Each row is a point on a landscape with many valleys, with its height.
A ball rolls from a point to the lowest of its 2 nearest points, and stops where none of them is lower. Distance is the straight distance between rows; heights are no part of it.
Z_163 height 720: [-12   9   2 -14 -14   7   7  -9   2  -6  18   5  15 -12  -4  19  30  18
 -22  -6 -17  29   3 -17  -1   7   7   0   6   5  -8   0   3   5   2 -12]
Z_313 height 602: [  7 -14   6  12  -1   2  12   5  -9  -4 -18   0   5  -7   4 -12  21 -36
  16 -28   1  -9  11  16 -15  12 -22 -23  -3  20  -2   7  15  10  -3  18]
Z_895 height 592: [ 28   1  -3   5  18 -10  -1  19  -9   8 -16 -10  -8   7  -7 -14   3   1
   1   4   7  -9   5 -13   4   6 -28   0 -11  -4  23  -4  -6  16  23   2]
Z_468 height 612: [ -5   2   8 -17  -4   1  16  -8  14  11  13   9  -7   3   8  -2 -30   1
 -26  31  15 -15  -8 -13  11  22   0  25  28  12 -19  11 -14 -11  -5 -12]
Z_927 height 760: [  3  13  -9  -1  -3  16 -10  -4  13  -6  14 -13   6 -15 -15  19   6  25
  -1  -2 -15  27  -5  -8   3 -27  20   3  -7 -20  -4   1   8   7   4  -9]
Z_61 height 370: [ 21  -5   6  12  20 -10  17   5  23 -26  -9 -16  -1   3 -18  11  -6  -1
  13   5 -23   4 -23 -13   2 -14  20   9  14 -31   2  20 -10  15  11  17]
Z_171 height 753: [-10  -9  10   9 -14  -1  13   1   1   9  -1  25   6   2   3 -28   9 -18
  -8   6  19   3  -2  -1   9  37 -21  -7   2  33   1 -24   1 -18  -9   0]
Z_534 height 569: [ 22  -8   7  10   4   3  21  11  -6  -2 -22  -7   3 -10   2 -15  27 -26
   9 -26   1  -7  10   3 -14  15 -25 -19   0  24   5   9   3  20  12   9]
Z_466 height 722: [ -4 -10  13   5 -18  11  25   3  10   1  -4   8   5  -4  -1 -22  11 -20
 -17  -1  16  -1   4  -5  -3  33 -30  -3   9  33 -14  -7   2  -4  -1  -1]
Z_836 height 678: [-18 -12   1  11  -9  13  -9 -15  -6 -11   9   6  -5  -6   6  -9  10 -18
 -10 -16  -4   2   9  14 -10   5 -28 -18  -2  13 -15  -8  15  -8 -22   7]
Z_315 height 318: [ 19 -10  -1  11  21  -5   7   3  13 -10 -10 -11  -4  17 -14   3 -18  -1
  21   8  -7  -7 -14  -9   8 -17  19  11  16 -26   0  11   0  10  -2  19]
Z_945 height 467: [-16   6  -3  -8  -8  -5  -6 -14  -3  24  -3  -6   1  -5   5 -14 -21  -4
 -34  25   9 -15   3   9   2  18 -14  -2  -3  17 -12  -3 -16 -13 -15 -15]
Z_917 height 487: [  0  -7  -4  -2   7  -5  16 -12  16  -5  13   0  -9  29 -11  13 -38  14
   6  22   4   2 -21 -19   7 -14  27  25  27 -22  -8  14  -8  -6  -4   0]
Z_245 height 285: [ -9   9   0 -20 -11  13   7  -8   0 -11  10 -11   6 -15  -2  19   8  14
 -19 -18 -23   3   9  -4 -16 -11  -5  -1   3  -1 -24  20   1  13   3  -8]
Z_155 height 232: [ -3   9   3  -7  -3  -2  -6   0   1   4  14  15   0   4  -6  12  -1  29
  12   4   0  16  -9   5   2 -15  24   1   0 -15  14  -9  -1 -13   3 -13]
Z_847 height 272: [ -6  -6 -10  13  -2  -3 -32  -3 -19  21 -13  -4  -8   4  20 -20 -13  -7
  -2  10   9 -13  10  18   0   6 -20  -8 -36   9   4 -17   1 -18  -7  -2]
Z_652 height 459: [  5 -15  -2  -3  11 -16  17  -1   8   5   3   6 -10  40 -11   4 -36   3
  16  17   8  -8 -23 -14   2 -12  25  27  12 -24   5  17 -11  -6   5  -3]
Z_942 height 344: [  1  11  -5  -6  -1  11 -18  -9  -1  17   0 -23  -3 -16  -2   5 -10  10
 -16   3 -11  -6  10  -3   0 -18  -4  -4 -15  -3 -20   9 -14  -2  -4 -16]
Z_841 height 597: [-17   7 -17  13  -9  15 -20 -19   6  -2   8   1  -3  -3  -1  -5 -19   5
 -11  15   3  14  -4  14  27 -11  11   2  -6   4  -9 -15  -1 -13 -23  -5]
Z_142 height 410: [ 19  -2  -3  21  20   4 -18  12  -2   7 -22 -22   9  -7 -11  -7  17  -4
  12  -1 -14   6  13  -9   8  -8 -17 -21 -20  -3   6 -13  -2  15   3  14]
Z_10 height 440: [  7  -9  -7   0  10  -6 -10   2  -2  20  -4  -9 -20  17  13 -11 -34  -2
  -9  29  24 -28   4  -6  18  10 -13  15  -5   2  -4   3   0  -4  -8   1]
Z_643 height 680: [-15   3   1  -8  -4  -2   1   2 -24 -11  -1  13  12  -3  10   7  41 -14
  14 -39  -1   6   7  12 -14  -1  10 -26   2   8  17   3  12   1  -4   6]
Z_597 height 454: [  0  -3   3  -4   8  -5  23 -10  23 -21  14  -3   0  16 -16  20 -23  10
  -3  13  -6   8 -19 -24   0 -13  28  30  26 -26  -9  18  -5   8  -1   2]
Z_937 height 409: [  7   8   5  -6   4  -1  18  14   4  -8 -14   0  24 -11  -4   7  41   6
   1 -15  -7  19  -2 -24   0  11   8 -15  12   5  19  -6  -7   8  22   6]
Z_259 height 415: [ -3   3   2  -8  -8 -12   6  10 -10  27  -3  19   9   2   8 -18  14   4
 -15  14  21   1   2 -10  13  38 -12  -4  -4  26  15 -16 -17 -17   8 -18]
Z_119 height 249: [ 19  -5 -14  19  16   2 -11   4  24  -7   0 -32  -7  16 -19   2 -22   8
  20  18  -7   9  -8 -12  12 -26  25  10  12 -33  -3   7  -4   8   7  14]
Z_761 height 289: [ 10  15 -12 -10   0   6 -24  -6 -12  22   0 -22  -6 -17  -2   9 -11  13
  -4  -5  -9  -8   1   2  -6 -33   5  -5 -22 -18  -9  13  -8  -8   4 -22]
Z_227 height 516: [ -8  11  -5   0  -5  -3 -12  -9  -4  24   2   4   0  -3   4 -14 -12   9
 -19  23   4   0  -1  12  16  10  -3  -3  -9  14  -1 -15 -18 -18 -13 -15]
Z_805 height 471: [  5   3   3  -8   3   3  11   7 -10  -4 -17 -14  18 -13   0   2  43  -1
  -3 -30  -7  12   8 -21 -10   4 -10 -27   5  13   5   2  -8  13  22   2]
Z_759 height 458: [ 20  -1 -10   2  18  -4 -10  10   9   6  -6 -27  -8   9 -10  -3 -15  17
  -8  16  -6  -2   1 -19  14 -15  -6   9  -4 -25   1   2 -19   9  19  -5]
Z_5 height 309: [-10  11   2  -9  -7  -1   4  -3   3   7  16  21   3  -1  -1   8   4  23
  -4  13   0  19  -9   3  12   5  13   2   6  -1   9 -15  -4 -13  -3 -10]
Z_39 height 536: [-16   3   6   5  -7   6  -8  -8 -10  -2   3   3  16  -3  -4  -9  34  -2
 -16  -1   8  23   0  -9  15  25 -10 -20   1  20   4 -26  -5 -17 -14  -6]
Z_317 height 369: [ -3   3   8  -5   4 -25  -3   6 -17  -3   5  19   0  14   2   9   5   6
  45 -10  10   8 -14  17 -15  -9  37   6 -12 -22  29  -9   8 -13   1   6]
Z_822 height 763: [  6   8  10  -1   7  -8  14  -1  10 -24   0   3   2 -10 -16  27  17  13
  16 -12 -18  18 -14   0 -11 -14  19   3   9 -27   8  11   3  15   3   8]
Z_948 height 512: [ 14  -8 -12  -2  14 -11 -20   7 -12  14  -8 -20 -23  24   5  -6 -32   7
   7  11  12 -20   3  -1   7 -19   2  16 -17 -18   3  14   0  -2   5   5]
Z_717 height 327: [ 24   0   4   5  19 -13   6  13  -1  -3 -13   7   1   2 -11   3  16   1
  28  -5  -5   3 -10   0   1   0  10  -7   2 -14  23  -4  -2   2  11  12]
Z_27 height 626: [  1   7 -14  21   4   9 -26   1  -2  -1   0   6  -7  -2  -5   3  -8   0
  33  -5  -3   8  -3  22   8 -37  18 -10 -13 -14  10 -13  21  -5 -10  11]
Z_819 height 618: [-12   6   8 -14 -16  -8  15   1 -15   2  11  27   7  -2  17   3   9  -1
   6 -12  13  -4   1   8 -13  19   4   1   2  17   6   0   0 -14   9  -6]
Z_250 height 486: [ -3   2  14   5 -21   9  41  -2   7 -21  -2  17  12 -12  -4   5  27 -22
  -5 -15   0  13   1   1 -14  22  -9   3  22  25  -8   4   9  16 -11   2]
Z_625 height 433: [-24   3  -1 -17 -17   1  11 -14   1 -25  21  18  -7  -7  15  27 -13  -2
  -4 -20 -14  -3   5  20 -20 -20  14   7  11 -13 -13  17  10  13 -22  -7]
Z_783 height 713: [-17  10   1 -22 -10 -10   5  -2 -19  -7   8  20   9  -2   8  21  30   4
  14 -34   0  11   2  11 -19 -10  25  -9   0  -5  21   1   5  -1   1  -2]
Z_981 height 787: [ 13   2   4 -16  16  -4   0   0   7 -14   1 -14  -7   4 -16  11  -6  22
   4  -9 -18   3  -8  -7 -12 -26  14   5   1 -29  -3  18 -10   5  20  -7]
Z_136 height 380: [ 15  -6  16  15  -3   8  32  17  21 -12 -20   1   3 -11  -8  -9  12 -23
  -3   4  -1  -3   5  -8  -4  22 -15   7  16  26  -4   2  -2  15   8   8]
Z_32 height 838: [ -7  -2 -11  25   0   2  -6 -16  28  -4  12 -25  23  -1 -17  -8   6   7
 -31  28  -6  10  -4 -13  27   8   0   7  -5  17 -19 -17 -13  13  -5   2]
Z_751 height 783: [-16  13  -3 -15 -13   8  -8 -14 -13  13  18   6   0 -15   9   7  10   9
 -17  -3 -11  10   8  10 -15  -6  -1 -13  -8   5  -5   5  -4 -16  -9 -18]
Z_424 height 430: [ 15 -16  -1  -4  12   1   2   7  -1   6 -15 -25 -21  10   3 -13 -18 -17
 -11  -1  17 -37  12 -11  -5   9 -35  10  -7   4  -4  23   4  20  11   7]
Z_242 height 744: [ -3  11  -7  -3 -10   9  -6  -6  14  -9  19   0  17 -14  -8  22  21  21
 -13  -3 -19  39  -4 -13   2 -13  19   1  -3  -7  -3  -1  10  10  -4  -9]
Z_266 height 518: [  4   1  -7   2   3  10 -11  -6  13  -3   6 -12  -8   2  -6   9 -21  15
  -2  12   1   3  -2  -6  17 -22  14  11   7 -15 -14   2  -4  -1  -5  -3]
Z_288 height 489: [ 15  -2  -9  -3  13   3  -8  -2  12  11   3 -24 -11  11  -8   6 -29  20
  -6  23   1  -2  -4 -16  14 -18  10  15   7 -22 -14   9 -19  -1   4  -7]
Z_607 height 693: [ -5 -11  12  -5 -21   9  25   1   3   0   3   6   1  -1   8 -18  -2 -20
 -13 -12  14 -15  12   9 -12  18 -28  -3   6  29 -19   9   3   1   1  -6]
Z_891 height 234: [-15   6   0   9  -9  -4   2  -2  -3  -7   8  40   9   5   6   8  17  -3
  17  -3   4  24  -7   5   7   5  16  -7  10   4  24 -25  14  -7 -17   8]
Z_398 height 594: [-16  -4   8   7 -11   7  -7  -2  -8 -11   0  15  12  -6   1  -8  39 -15
  -6 -13   2  22   1  -5   7  21  -9 -22  12  17  11 -21  13 -10 -16   5]
Z_298 height 473: [-13   6   3  -5  -6  -3  -1  -5 -11  16   3  17  17  -3   0 -12  21   8
 -19   9  11  13  -1  -8  17  31  -3 -14   1  21  11 -25 -19 -21  -4 -15]
Z_752 height 373: [  8   3   7  -6   7  -2  18   4  -6 -15  -3   4   8 -14  -2  11  22  -3
  19 -30 -10   0  -1   1 -17  -2  -2 -14   4   6   2  11   3  15   8  12]
Z_471 height 293: [  8  -2   4 -19   1  -7   7   4 -15   2   1   1   1  -5   7   1  11   3
   9 -26  -3 -12   8   6 -19  -1  -7  -8  -7   5  -3  15  -5  12  18  -5]
Z_238 height 281: [  8   3  -1   1  10   9  -6   0   1  -1  -6 -31   8 -19  -6   8  14   7
 -12 -11 -22   5  14 -20  -7 -13 -17 -12 -20  -2 -15   3  -6  17  16   1]
Z_975 height 539: [-12   3  11   1 -20   0  33   1   3 -17   9  32  -1  -7   3   1   7 -24
   4 -10  10   3   1  11 -13  15  -1  12  15  21   1   3   6   8 -14   1]
Z_286 height 392: [  0  -6  -1 -10  -1 -12  -6   3  -7  20  -1   3 -15  14  24 -14 -37  -6
 -10  28  23 -24  -1   7   5  22  -2  25  -1   5  -1   3  -2 -19  -1  -3]
Z_689 height 800: [-14  -3   2  11  -6  12   2 -11  11  -6   4   4   7  -1  -3 -16  -2  -1
 -18  18   1   8  -8   0  18  19 -12   0   4  17 -13 -18   3  -3 -17   1]
Z_345 height 372: [-13 -10  -7  18  -2   4 -33  -8 -21   9  -6   5  -5   1  18 -17   3 -14
   9  -9   3   2  10  17  -8  -6 -12 -18 -30  11   5 -17   9 -24 -10  10]
Z_535 height 426: [  5 -11   6   5   9 -18  18  11  10  -1   0  14  -2  26 -15  -5 -22  -8
  20  14  10  -6 -22  -6   4  -3  21  29  14 -22   5   3 -10  -3   3   3]
Z_671 height 340: [  5   6  -1   3  10   3  -2  15   0   4 -12   0  23  -5 -10   4  40   4
  11  -4  -7  20   0 -17  13   5  11 -22   6  -4  26 -21  -5  -2  13   9]
Z_673 height 601: [  7  -3  -9  14   8  -2 -30   6  -6   0 -10  -4 -15   9   3  -5 -22  -4
  31  -2   4  -9   1  19   1 -36  15  -2 -19 -14   6  -4  15  -8  -4  16]
Z_113 height 453: [  1  -2  -4  12   7   0 -20   5 -12   8  -9   4   0   3   1 -12   5  -3
  16  -5  -2  -1   6   7   1  -9 -10 -18 -18  10   5 -14   9  -1  -7  11]
Z_691 height 625: [-12  15 -18   5 -14  15 -18 -20   5  -3  16   8  -3 -10   0   5 -12  10
  -9   7  -7  29  -7  14  20 -16  21   3  -4  -6  -2 -12   6  -9 -19 -13]
Z_725 height 308: [  5  -9   6   0   9   6   5   7   8  -5 -10  -3  -8   3  -1  -4 -15  -9
   2   2   2 -20   4  -8   5   1  -9   5   9   6 -14   2   6  14  -5   9]
Z_289 height 480: [ 15 -12 -12   8  16  -2 -18   3  -5  11  -9 -17 -21  23   7 -13 -33  -4
   5  17  17 -26   8  -7  15  -7  -9  12 -10  -7  -2   4   6   5  -7  10]
Z_581 height 565: [ 25  -5  -6  -1  24 -15  -6  17 -14   6 -17 -19 -20  15  -7 -14  -3   2
   5  -2   2 -18   1  -5  -4  -2 -23   9 -18 -14  24   9  -3  14  31   8]
Z_160 height 183: [ 15   2 -17  23   8   3 -17   6  24   1   1 -21  -3  11 -23  -5  -8  11
  22  26  -5  12  -9  -4  20 -15  22   8  12 -27   3 -12  -7   4   6  12]
Z_150 height 200: [  2 -14   6  16   8  14   3   8  21  -8 -16 -15   3  -6  -6  -8  -8 -19
  -3  10  -3 -13   1 -13  11   8 -20  -5   9  14 -20   0  10  16 -12  19]
Z_389 height 363: [-14   4   1 -16 -14  11  12 -11   2 -24  15   3   3 -11   4  22   5   4
  -8 -24 -24   5   7   6 -17 -14   3  -1   9  -5 -17  21  14  22 -13  -4]
Z_307 height 749: [  2   9   8 -15   6  -9   5  -2   2 -16   5   7   2  -7 -10  29  26  15
  24 -23 -10  25  -7   3 -17 -19  28  -7   4 -24  19   8   0  12  -2  -2]
Z_405 height 355: [  9   4  -2  16  10   8 -16   4   0   6 -14 -25  14  -7 -10  -3  11   4
  -4   0 -14   5  11 -18   9  -9 -20 -11 -21   0  -6 -11  -8  12   2   2]
Z_842 height 642: [-17  -2   2   5  -4   1  -5   3 -19  -7  -2  18  12  -1   5  -3  37 -22
   7 -23   3   8   5   4  -4  10  -2 -28   7  17  15 -12  17  -9  -8  11]
Z_264 height 414: [  4  -3  10  -8  11 -13  30  -1  21 -30   3  -3  -2   5 -22  16  -5   0
   6   0 -13   5 -27 -15  -9 -12  20  23  20 -29  -1  24 -14  13   9   1]
Z_231 height 640: [ -5  -5   9 -18 -14   2  22   0  10   9   9   7  -5   0   7  -8 -19  -5
 -25  11  13 -25   4  -6  -2  26 -12  16  19  17 -20  17  -8  -4   4 -14]
Z_703 height 562: [-16  -3  -1 -15 -10  -5   6 -13  -7   0  16   9 -11   7  33  13 -40 -12
  -5  11  10 -26  -1  18 -23   5  14  25  13   0 -16  19   0 -17  -8   1]
Z_789 height 408: [-10   2  -1  -8  -2   5  -9 -10   0  17  -2 -16  -4  -7   7  -5 -18   3
 -26  12  -3 -17   9  -2   3   0 -18  -6  -4   8 -22  10 -11  -4 -10 -10]
Z_265 height 347: [ -5  -2   4 -11  -2 -17  -2   3  -5  13   8  10 -12  14  15  -2 -34   5
  -5  22  13 -18  -9   6   2  10  12  23   8  -2  -2   6  -4 -22   3  -6]
Z_754 height 204: [  2   2   1 -14   3  12   7  -1   4  -9   4 -24   8 -18  -5  10  12  14
 -19 -15 -22   2   8 -14 -14  -9 -11  -6  -5   0 -20  14  -7  17  17  -3]
Z_637 height 125: [ -6   3  -1  16   3  -4  -6   7  -9   3  -8  26  11   6   1   3  26  -7
  31  -6   2  13  -6   9  11   0  15 -16   0  -1  28 -20  16  -9 -13  18]
Z_994 height 575: [  5  -6  -2  12   8 -12 -22  13 -12   0 -14   6 -11  12  17  -9 -21 -12
  32  -1   5 -18  -3  19  -6 -12   4   4 -19  -7   9 -12  19  -5  -3  21]
Z_602 height 583: [ -7  -1  -1  -2   1   8   3  -9  17   7   5   3  -5   6   4  -7 -28   6
 -21  31  13 -10  -8  -7  25  16   4  13  15   8 -18  -7 -13  -6 -10  -7]
Z_767 height 275: [  2  -5   2   0  -6  -7   2   9  -3  22 -10  -3  -8   6   8 -24 -11 -10
 -22  14  22 -23   8  -3   7  33 -37   6 -14  18   4  -2  -4  -5   5  -7]
Z_755 height 779: [  6   3   5   6   6   1  11   1  18 -23  -2  -2  12 -14 -11  20  15   6
  -2  -4 -24  15  -7  -7  -4  -5   7   5   9  -7  -4   6  11  21   5  15]
Z_249 height 427: [  7   2   4   2   7   6  16   0  -4 -19 -16  -8  15 -18  -4  10  39  -9
  10 -30 -18   9   4  -5 -12   1  -8 -23   4  10  -2  14   5  19  10  16]
Z_56 height 540: [ 18  -7  -6  -9  18 -15 -16  14 -18  13 -12 -19 -18  19   1  -8 -16   7
   3   1   6 -20   1   0  -2 -10 -11  17 -23 -20  16  11   1   4  20   1]
Z_741 height 417: [ 21   9 -12  18  10   3 -20   1  14   9  -9 -39   5  -1 -10   0  -3  12
  -7  13  -8   1  13 -20  16 -15 -14   3 -21 -16  -1  -8 -22  16  13  -2]
Z_164 height 478: [ 10 -13   2  -5   6  -3   0  12  -9  -2 -14 -14 -16  12  15 -13 -17 -25
   6 -14  14 -36  13   9 -12   9 -20   9 -15   5  -4  18  13  17   7  13]
Z_850 height 349: [  2   1   3 -12  -6 -13   9   9  -4  24  -4   9  -3   1   6 -16  -8   3
 -21  21  18 -13   5  -4   7  34 -22  10  -3  17   5  -1 -12  -8  13 -19]
Z_65 height 254: [ 10   6   1   9  13   0  -6  12   0   3  -5  10  12   2 -10   8  28   8
  29  -5  -5  13  -4   0   6  -6  21 -17   5 -15  31 -15   2  -1   4  14]
Z_565 height 754: [-23   2  -4   0 -13   6 -16 -24 -17   2  16  10   1 -11  15  -3  15  -3
 -26  -6  -1  13   9  17  -9  14  -9 -19   0  13  -5  -8  -2 -26 -21 -15]
Z_52 height 653: [-22  10   3 -20 -22  -2  14  -4 -14   6  14  28   8  -4  10   8  24   6
 -12 -10   7  14   0  -2  -4  21   9  -6  16  15   9  -3  -3 -16   3 -17]
Z_540 height 818: [-10   3   0   6  -3   8  -1  -9  13  -7   7  -5  14  -8  -9  -2   5  11
 -24  14  -8  16  -5  -8  18   9  -5   7   1  12 -16 -12  -1   5  -7  -3]
Z_548 height 777: [-14  -5   5   8 -10   2   4  -4   7   0   3  28   3   2   3 -19  -9 -10
  -8  20  12  -1  -8   8  20  25  -8   2   5  25  -1 -24   3 -13 -13  -1]
Z_615 height 322: [  7  -2   1  10  12 -15 -13   7  -4   2   2  11  -4  18 -13   4  -3  11
  45   2   4  11 -14  15  -1 -20  31   1  -9 -26  25  -9   7 -14   5   2]
Z_874 height 300: [  6 -15  11  22   2  18  21   6  29 -16 -15 -12   7  -7  -8  -2   4 -28
 -13  13  -5  -7   1 -13  10  18 -13   9  16  23 -18   5  11  17  -5  22]
Z_363 height 202: [ -2  -3   4 -20  -3  -3   6   4  -9   3   6   1  -4  -2  13   2 -12   3
  -5  -9  -1 -23   6   9 -13   1  -5   3  -2   2 -13  15  -1   4  11  -5]
Z_601 height 262: [ 14   3  -8  16   9   1 -19   8   9   1   6  -7  -5  10 -24   2  -4  16
  34  12  -4  17 -10   6   6 -28  27   0   2 -32  14 -10  -2  -7   6  -4]
Z_452 height 149: [  9  10  -4 -10   2  -1 -17   1  -9  19  14   1  -4  -3  -5  10  -4  26
  14   1   3   9  -8   5  -4 -24  27  -2 -15 -22  16  -2  -4 -23  12 -21]
Z_593 height 288: [ -1   0   2 -16   1 -10  -6   3  -5  14   5   0 -10   5   7   2 -21   9
  -7   9   2 -19  -3   5  -3  -7   6  12   3  -7  -8   8  -6  -9   4  -9]
Z_453 height 381: [ 12  -4   8   2  12 -19   9  12   0  -1  -5  14  -2  11 -13  -1  -4  -3
  23   1   4  -4 -15   4  -3  -2  12  13   7 -15  14   0  -2   0   6   6]
Z_2 height 801: [  7   0   7 -19  12  -8  10   2   4 -18   1  -8  -5  -6 -10  13  -2   7
   8 -19 -12 -13  -8  -4 -16 -17   3   9   9 -16 -11  19  -6  17  12   2]
Z_340 height 429: [ 14   2  18   4  -6   9  43   8  16 -20 -12   3   6 -11  -4  -2  24 -19
  -3 -12   0   3   4  -2 -13  19 -10   5  19  25  -8  12  -6  20  10   2]
Z_457 height 335: [ -7   8   7   0  -7  -1  13  -1   6  -8   9  29   8  -2  -5   8   8   6
   7  -1  -1  15  -6   1   5   7   7   3  13   4   8 -12  10  -1  -7   0]
Z_69 height 774: [ 13  10  -7  -5   9  11 -12  -1  10  -5  14 -20  -3  -3 -20  16  -7  27
   4   3 -15  14  -8 -10  -4 -36  26   6  -8 -35  -2  12  -6  -2  16 -16]
Z_292 height 532: [-25   1  -5 -18 -12   2  -9 -13  -5   5  14   7  -7  -3  30   8 -30  -3
 -13   8   0 -21   7  23 -23  -4  10  10   9   5 -12  16   1 -19  -6  -6]
Z_784 height 666: [ -8  -8  13 -17 -24   2  26   0   3   4  10  10  -1  -3  14 -11 -13 -15
 -19  -2  13 -23  13  15 -15  23 -15  13  13  24 -18  17  -1  -7   5 -13]
Z_954 height 582: [-15   4   8  -3 -18  -6  27   2 -16 -13   8  34  10   0  15   4  22 -22
  16 -23  19   4   4  13 -20  18   9   1   8  17  11  -3   5  -1  -4   0]
Z_3 height 553: [ -8  10  -6  -6  -1   7  -4 -13  15   7  11  -2  -9   3  -2   3 -28  19
 -15  29   6   2  -8   1  25  -4  17  16  16  -4 -17   0 -10 -10 -11  -9]
Z_856 height 733: [ -7  11   3 -13  -2  -6  -6  -2  -8  -8   8  16   1   1  -3  23  21  12
  26 -27  -5  15  -4  12 -18 -20  29 -13  -5 -15  27   2  11   3  -5   0]
Z_478 height 137: [ -9  -7  -4   6  -8 -10 -10  -3 -17  24  -9  -6  -3   3  17 -22  -4 -12
 -17   7  12 -16  12  10   1  24 -35 -11 -28  17   1  -8  -2 -14  -5  -6]
Z_698 height 222: [ 13   5 -10  -3   5  -1 -29   4 -16  22   1 -10 -10  -6  -1   1 -11  15
  14  -1   2   0   1   8  -1 -33  16  -4 -30 -23   8  -3  -1 -14  13 -16]
Z_135 height 515: [  0 -15   0   2   0   1  -9   9 -11  -1 -14  -4 -13  13  29 -14 -29 -26
  12  -7  13 -35  12  11 -12  10 -16   6 -17   5  -8   6  18   3  -3  18]
Z_36 height 557: [-11  13 -19  18  -5   6 -15 -22   2  13   1  -4   0   3  -7 -18 -29   5
 -21  29   8   2  -4  19  29   9   9   2  -4  12  -4 -26 -20 -17 -20 -11]
Z_178 height 689: [-21   9   3 -15 -22   6   8 -12  -6  -2  16  13  14 -10   4  10  28  10
 -30  -2  -6  28   0  -9   2  24  -1 -11  11  16  -3  -2  -3 -11  -9 -17]
Z_217 height 651: [ -7  11 -16  11  -7  13 -26 -11   6  -9   8   5 -10  -5  -6   9 -13   9
  16   1  -4  19  -5  12  15 -34  21  -2  -2 -17   2  -7  16  -6 -14  -1]
Z_408 height 548: [  1  -7  -2   9   0  -8 -17  12 -13   0 -16   5 -13  15  26 -14 -24 -21
  20  -2  13 -24   5  14  -6   7  -9  11 -22   2   6  -9  18  -5  -4  18]
Z_790 height 374: [ 10 -10   2  -4  10   3   2   8   4   3 -11 -16 -11   3   2  -7 -15  -3
 -11   4   5 -21   8 -17   4   6 -23   6   1   1  -8   6  -4  21   9   1]
Z_38 height 635: [ -7 -14   6  11 -10   7   4  -2 -11 -11  -2   7   3  -8   6 -13  13 -29
   7 -23   0  -9   9  16 -18   7 -24 -21  -1  20  -7  -2  21  -1 -12  15]
Z_261 height 523: [ 10  -6   2  -4   4   2   8   8 -14   6 -18 -18  10 -10   1 -12  30  -9
  -4 -24  -1   1  15 -13 -12   9 -31 -28  -8  14   2   1  -4  15  16   0]
Z_995 height 797: [  2  -2   5   8  -9  -6  20  -2  21 -22   9   5  23 -18 -11  22  31   0
 -17   1 -19  24  -3 -15  -4   7  10   4  17  11  -3   6  16  25   7   5]
Z_539 height 462: [ 18  -6  -6  12  21  -1 -21  16  -7  11 -22 -15  -6   1  -6  -9   0  -6
  19  -4  -8 -10   7   5   3 -14 -16 -12 -18  -7  10  -9   9  15   2  17]
Z_579 height 719: [-19  -7   4   2 -14  11 -10 -21 -14  -8  17  -3  -2 -13  11  -2  26  -8
 -20 -20  -1  11  18  12 -15  10 -22 -26   0  11 -11  -3   6 -17 -20  -5]
Z_337 height 617: [ 18   2  -4   9  12  -8  -1  12   0  13 -14 -18   1   3  -8 -12   5  10
  -6  18   3  -2   8 -19  18  13 -31  -2 -13  -2  18 -16 -17  13  18  -4]
Z_867 height 485: [-24   3  -8 -13 -15   7  -6 -19  -4  -6  21  14 -12  -5  20  23 -21   2
 -10  -9  -6  -7   5  26 -20 -22  15   7   4 -10 -11  19  10  -8 -12  -9]

Where does a ball stop that starts at each point below?
Z_289 -> Z_363
Z_217 -> Z_452
Z_171 -> Z_754
Z_673 -> Z_150
Z_755 -> Z_478
Z_842 -> Z_478
Z_602 -> Z_754
Z_292 -> Z_754

Call two points neighbours if one is among the 2 nearest of the other. Go from one point of each pair to the other, from neighbour to neighbour, staying as low as possible. Name the highest point that can't be avoided.
Z_65 / Z_452 -> Z_457
Z_150 / Z_160 -> Z_217
Z_637 / Z_160 -> Z_917
Z_452 / Z_363 -> Z_805
Z_160 / Z_754 -> Z_703
Z_754 / Z_478 -> Z_539
